A landscape with many valleys, sampled at points; each row gives a point and its height.
From any point a ball rolls to the lowest of the 2 points nearest to it. It stops when none of these is lower. Distance is the straight distance between rows; heights are no part of it.
q_821: 2  -21  -11  5  6  -7  -31  -3  44  -31  21  -2  -41  -28  -5  4  43  4  28  0  -22  height 336
q_490: 30  -48  39  1  -14  33  -52  -13  10  4  -14  -14  -10  -17  61  -25  -12  42  -21  -30  3  height 684
q_870: 24  -15  10  4  -21  30  8  14  29  -38  4  -6  36  -7  40  -28  -21  19  -51  5  -4  height 712
q_670: -5  32  25  -3  -36  26  -2  -8  47  -23  -41  7  34  0  -53  -18  17  6  -9  12  17  height 542
q_835: 5  61  17  -35  -7  9  21  -35  19  -12  -24  5  56  11  -50  -26  26  -2  -7  -10  -33  height 474
q_601: -19  -67  -34  -7  -11  6  31  -22  -44  55  -60  -23  19  15  22  49  -32  31  -15  24  17  height 530
q_531: -5  97  -6  7  -24  -47  21  25  31  -47  26  -10  6  4  -16  -30  20  -34  -47  31  -51  height 680
q_848: 59  -7  -12  24  41  39  -10  -14  -5  12  48  14  -24  -36  -14  5  -60  31  35  -2  1  height 334
q_980: 51  6  52  -2  -47  10  -36  -14  35  -20  15  0  0  -6  8  -2  -7  7  -10  16  6  height 749
q_511: -9  -39  -39  -18  -57  -4  12  -27  -28  60  -54  -23  26  -14  22  47  7  31  -3  12  3  height 446
q_50: -60  73  17  -16  -59  7  11  -12  53  -29  -28  -34  22  12  -58  -29  56  14  32  20  -15  height 316
q_757: -33  -19  -33  -2  27  -4  25  -22  -36  27  -59  28  8  24  -29  52  -65  4  9  -43  -15  height 579
q_606: 23  -6  44  24  -1  -3  46  -10  -17  -34  31  -21  7  18  -35  -5  -1  -7  8  37  16  height 470
q_477: 53  -38  -26  -4  39  51  -27  -31  -11  13  30  -5  -15  -47  35  19  -52  29  34  -2  9  height 384
q_577: -45  0  -13  -20  -22  -34  23  49  18  18  18  -10  -7  12  -16  32  52  8  17  -13  6  height 330
q_572: -3  8  -26  26  23  5  -17  -31  -2  27  -13  -3  -25  -3  -12  5  8  35  2  -25  -22  height 106
q_960: -19  -45  -32  21  42  10  1  -33  -23  42  -34  51  21  2  -12  35  -65  -35  15  -40  16  height 489
q_519: 36  -1  -24  4  -16  28  -24  -11  -50  24  -1  37  16  -6  -8  -10  -19  -8  7  -17  4  height 356
q_159: 36  -18  -39  6  36  41  6  -14  -43  14  16  -19  6  -28  67  -5  15  -6  8  31  48  height 559
q_273: 14  14  54  12  -10  -21  18  24  -16  3  27  -29  11  29  37  -31  30  -8  -24  20  0  height 188
q_210: -34  -4  15  6  42  11  20  -17  -28  -7  -25  20  11  54  -18  -45  19  -8  14  -20  2  height 511
q_751: -28  51  61  -42  -35  -27  -15  -1  53  -29  -1  -16  25  25  -49  -32  43  -13  31  6  -13  height 379
q_578: 46  -64  -36  -17  8  46  -17  -3  -42  16  5  -30  -20  -47  77  22  -18  5  2  52  48  height 531
q_774: -10  -16  -55  13  93  45  2  19  -51  23  -12  22  0  -7  66  59  -78  -46  -8  -19  32  height 614
q_67: -27  -16  -38  -19  -11  9  43  24  -46  7  -26  20  22  14  -4  42  -8  22  -36  -32  -21  height 705
q_365: -40  24  -21  13  -12  -63  23  16  2  -4  26  -32  -30  25  0  6  49  -14  9  -12  -41  height 403
q_29: 34  -19  -32  -3  -13  19  11  3  -11  -14  28  -11  5  -6  17  -8  34  -16  8  28  25  height 590
q_883: -1  3  -26  20  -36  4  -47  10  45  7  36  3  -26  -11  -19  -6  21  -21  43  6  0  height 243
q_41: 9  24  29  24  -22  -11  39  -21  18  -73  15  2  -4  5  -41  -47  -5  -4  16  41  -19  height 565
q_35: 17  24  20  26  56  -11  7  35  -32  -20  45  24  -29  -24  54  -46  -31  -40  -12  -7  21  height 178
q_127: -10  -70  -31  13  7  26  16  -4  -14  54  -22  -23  29  4  15  -2  -49  48  -2  29  -1  height 595
q_176: -44  -15  -13  -5  -7  -33  10  -19  -14  30  -49  12  1  18  13  -5  27  -11  -31  -55  3  height 558
q_546: -1  -33  7  3  -26  35  2  44  27  9  -15  5  27  -1  0  -17  -29  35  -38  20  25  height 685
q_396: 2  -7  -20  11  33  11  -18  -19  -44  28  -32  2  -12  -15  24  16  11  31  -39  -45  -19  height 255
q_123: 12  60  33  23  -42  -20  -25  1  35  -20  35  -13  -30  4  -64  -10  1  2  31  31  -15  height 272
q_949: -19  52  24  28  -42  -38  -1  37  59  -54  10  -23  -3  14  20  -22  29  -44  -45  38  -11  height 661
q_308: -23  34  -30  -22  -73  -27  18  41  -42  9  -24  9  20  -18  -12  36  35  9  -19  -19  22  height 879
q_288: -23  -32  -38  16  70  25  -18  -15  -44  26  -48  40  14  17  39  90  -79  -44  23  -32  13  height 572
q_168: -35  -7  39  -18  -62  -28  19  -16  -21  40  -37  4  9  16  -27  11  8  25  35  -32  20  height 900
q_536: 7  14  7  36  6  -26  5  8  26  -20  19  -12  -52  -34  9  -1  28  -37  27  42  42  height 554
q_791: 37  2  -59  30  -27  43  -43  21  -9  52  35  -2  8  -21  59  -21  -29  7  -17  19  23  height 679
q_704: -52  -15  -44  -19  34  2  31  -3  -36  6  -56  28  47  51  -35  67  -19  3  -24  -49  -25  height 646
q_831: 11  -80  3  -2  -2  28  -33  -9  10  23  -24  -14  -19  -17  49  -17  -14  42  21  12  18  height 658
q_859: 37  27  40  20  29  -20  -24  -23  57  -1  11  -28  -39  -29  -10  14  17  -21  10  54  16  height 485
q_598: 51  -68  -25  -28  46  33  -28  -10  -26  80  -11  -32  -10  -61  72  44  -41  17  -9  50  24  height 496
q_697: -66  7  -30  -37  -56  -10  -16  1  -13  19  -36  20  21  17  12  -29  69  -27  15  -45  26  height 643
q_864: 3  -53  4  8  59  33  -6  -17  -48  -9  -9  29  -12  22  -7  10  -48  5  25  -24  -9  height 359
q_988: 0  50  36  -50  -40  -28  14  -30  22  3  -7  -19  29  18  -42  -6  39  -16  10  -15  -14  height 429
q_754: 15  -31  -2  -16  4  8  -11  -27  -25  47  -25  -28  19  -8  42  13  -17  11  -31  -25  -20  height 346
q_685: -22  -25  3  17  9  -54  36  -9  -28  -2  37  -31  -34  20  0  24  34  11  15  -3  -21  height 464
q_236: 29  58  38  18  9  8  -57  -13  45  6  12  -13  -36  -9  -47  -11  26  1  18  44  17  height 407
q_282: 1  22  25  7  36  -2  22  4  -18  -42  -15  37  -15  13  -26  -56  -1  -31  3  8  8  height 501
q_97: 34  25  5  12  12  -29  18  6  -15  -11  0  44  1  -16  -26  -15  -28  -36  -19  13  30  height 382
q_785: -16  -70  -14  -15  33  17  3  -23  15  0  37  -13  12  21  3  -3  12  1  50  -21  -13  height 451
q_417: -18  -3  52  -15  -46  -46  17  4  -18  17  -12  12  21  43  -5  0  0  2  -8  -27  20  height 867
q_966: -22  -32  7  -7  53  14  18  -18  -72  -17  -37  9  -3  48  3  7  -7  5  20  -33  -5  height 445
q_876: 11  23  53  -15  -15  -36  16  40  14  -8  50  -15  9  35  -27  -13  4  18  -29  25  -24  height 285
q_139: 23  53  -14  29  -52  9  -40  -13  48  -26  53  -4  -18  2  -45  3  6  -29  48  31  -10  height 125
q_863: -20  35  19  -4  -79  -47  3  19  -16  12  -3  5  9  5  1  -9  20  -3  -21  -9  9  height 836
q_420: 48  -4  62  -6  -4  -3  -27  1  8  -41  35  3  -25  -15  38  -31  -2  -4  -11  4  -2  height 725
q_504: -11  -2  -27  1  -20  -32  40  3  16  -33  -13  29  -10  -21  -1  1  -1  3  -49  -35  -40  height 760
q_922: -9  -29  -78  15  46  26  2  31  -31  31  4  18  -6  -23  41  31  -42  -21  14  -6  13  height 640
q_459: -7  42  44  -36  -38  -36  -27  30  2  -25  10  -1  -27  -9  -33  -8  30  17  0  -18  -39  height 786
q_819: 43  -31  -39  -4  48  18  -1  -24  -5  59  -4  -40  5  -34  25  53  -50  34  -23  25  -1  height 453
q_316: 13  -70  -11  0  10  35  -20  5  25  55  10  -11  3  9  33  10  -31  58  21  13  -6  height 630
q_827: 3  39  -20  20  -5  4  -30  3  -20  34  5  19  -13  18  -29  -8  7  7  9  -18  4  height 226
q_38: -39  -48  -12  -13  47  -7  9  -19  28  4  16  5  24  26  5  1  -9  -28  27  -56  -33  height 476
q_376: -34  77  10  -10  -25  -15  7  -27  72  -7  -29  -34  0  -1  -85  4  42  15  38  16  -5  height 245
q_307: 31  26  48  -9  -1  -17  -40  15  6  -29  32  15  -44  -7  0  -28  27  -4  -9  -16  -36  height 748
q_112: 2  -36  -66  28  3  21  -31  29  -49  44  28  7  -13  -27  58  3  -31  -17  12  9  28  height 662
q_301: -3  6  20  50  21  -14  -1  18  -29  8  45  -8  -18  20  44  -21  5  -29  -2  9  15  height 99
q_412: -20  40  -5  -32  6  -52  40  13  -3  -34  -11  46  17  9  -27  -12  -17  -4  -42  -36  -42  height 795
q_375: 8  43  25  34  -2  9  -1  8  30  -99  23  -29  4  25  4  -48  7  5  -10  49  -32  height 615
q_701: -22  42  9  -34  -18  -23  6  44  -15  -32  5  20  1  14  -32  -19  25  1  -21  -21  -50  height 822
q_28: -5  -10  14  24  -38  22  -17  29  46  -18  -40  26  -8  -22  -36  -16  -7  31  -8  24  25  height 625
q_393: 1  -39  -8  -22  41  22  0  -3  9  -37  17  12  -22  -19  -16  3  25  15  29  -20  -15  height 406
q_175: -57  20  -8  -11  -6  -22  3  6  -3  31  -57  13  -1  2  -14  -28  58  -3  0  -28  22  height 607
q_386: 19  -30  11  13  -19  -5  4  -5  35  -13  27  -18  8  -8  2  1  42  -25  16  29  45  height 609
q_51: -17  22  1  -50  6  -10  19  37  54  -11  8  -1  -4  -15  -56  26  48  7  15  1  5  height 234
q_898: -60  -52  -12  -17  30  4  -10  -12  3  41  -33  14  20  31  19  8  1  -17  2  -61  -7  height 507
q_610: 0  -11  -10  -12  -21  2  28  3  34  -49  4  22  26  -10  35  -3  -2  -18  -53  5  -21  height 729
q_924: 21  -30  -15  -1  43  1  10  -41  -29  52  -13  -15  27  2  35  55  -60  18  -37  -10  -20  height 404
q_351: 36  -16  6  12  15  23  -5  -25  -27  -7  23  23  3  -4  -22  -11  -47  -1  33  -7  11  height 235
q_668: 33  -32  35  -7  8  23  -33  12  -29  -36  18  12  -23  -26  59  -25  -32  5  -29  -19  25  height 706
q_974: -23  55  19  -47  -21  -22  8  13  63  13  -25  -23  4  -23  -67  32  62  -2  11  22  16  height 122
q_334: -1  57  22  26  -19  11  -6  -12  65  -77  -5  -36  0  8  -3  -22  47  -24  -21  61  -7  height 638
q_84: 34  37  -13  24  58  -9  18  6  -23  -22  26  14  -26  -41  15  -4  -46  -39  -8  -5  23  height 244
q_702: 14  38  45  4  25  -3  32  30  -3  -27  54  -13  3  33  -45  -25  -16  25  1  39  -20  height 365

For each start below, name the point where the ball stops.
q_175: q_139
q_870: q_974
q_668: q_572
q_29: q_572
q_949: q_301
q_697: q_139
q_386: q_139

Call two points neighbours if one is among the 2 nearest of the other. Go from one point of each pair to the other, from neighbour to neighbour, staying as low as possible. Name the highest point that can't be avoided.
q_139 and q_351: q_386
q_572 and q_351: q_519
q_301 and q_351: q_210
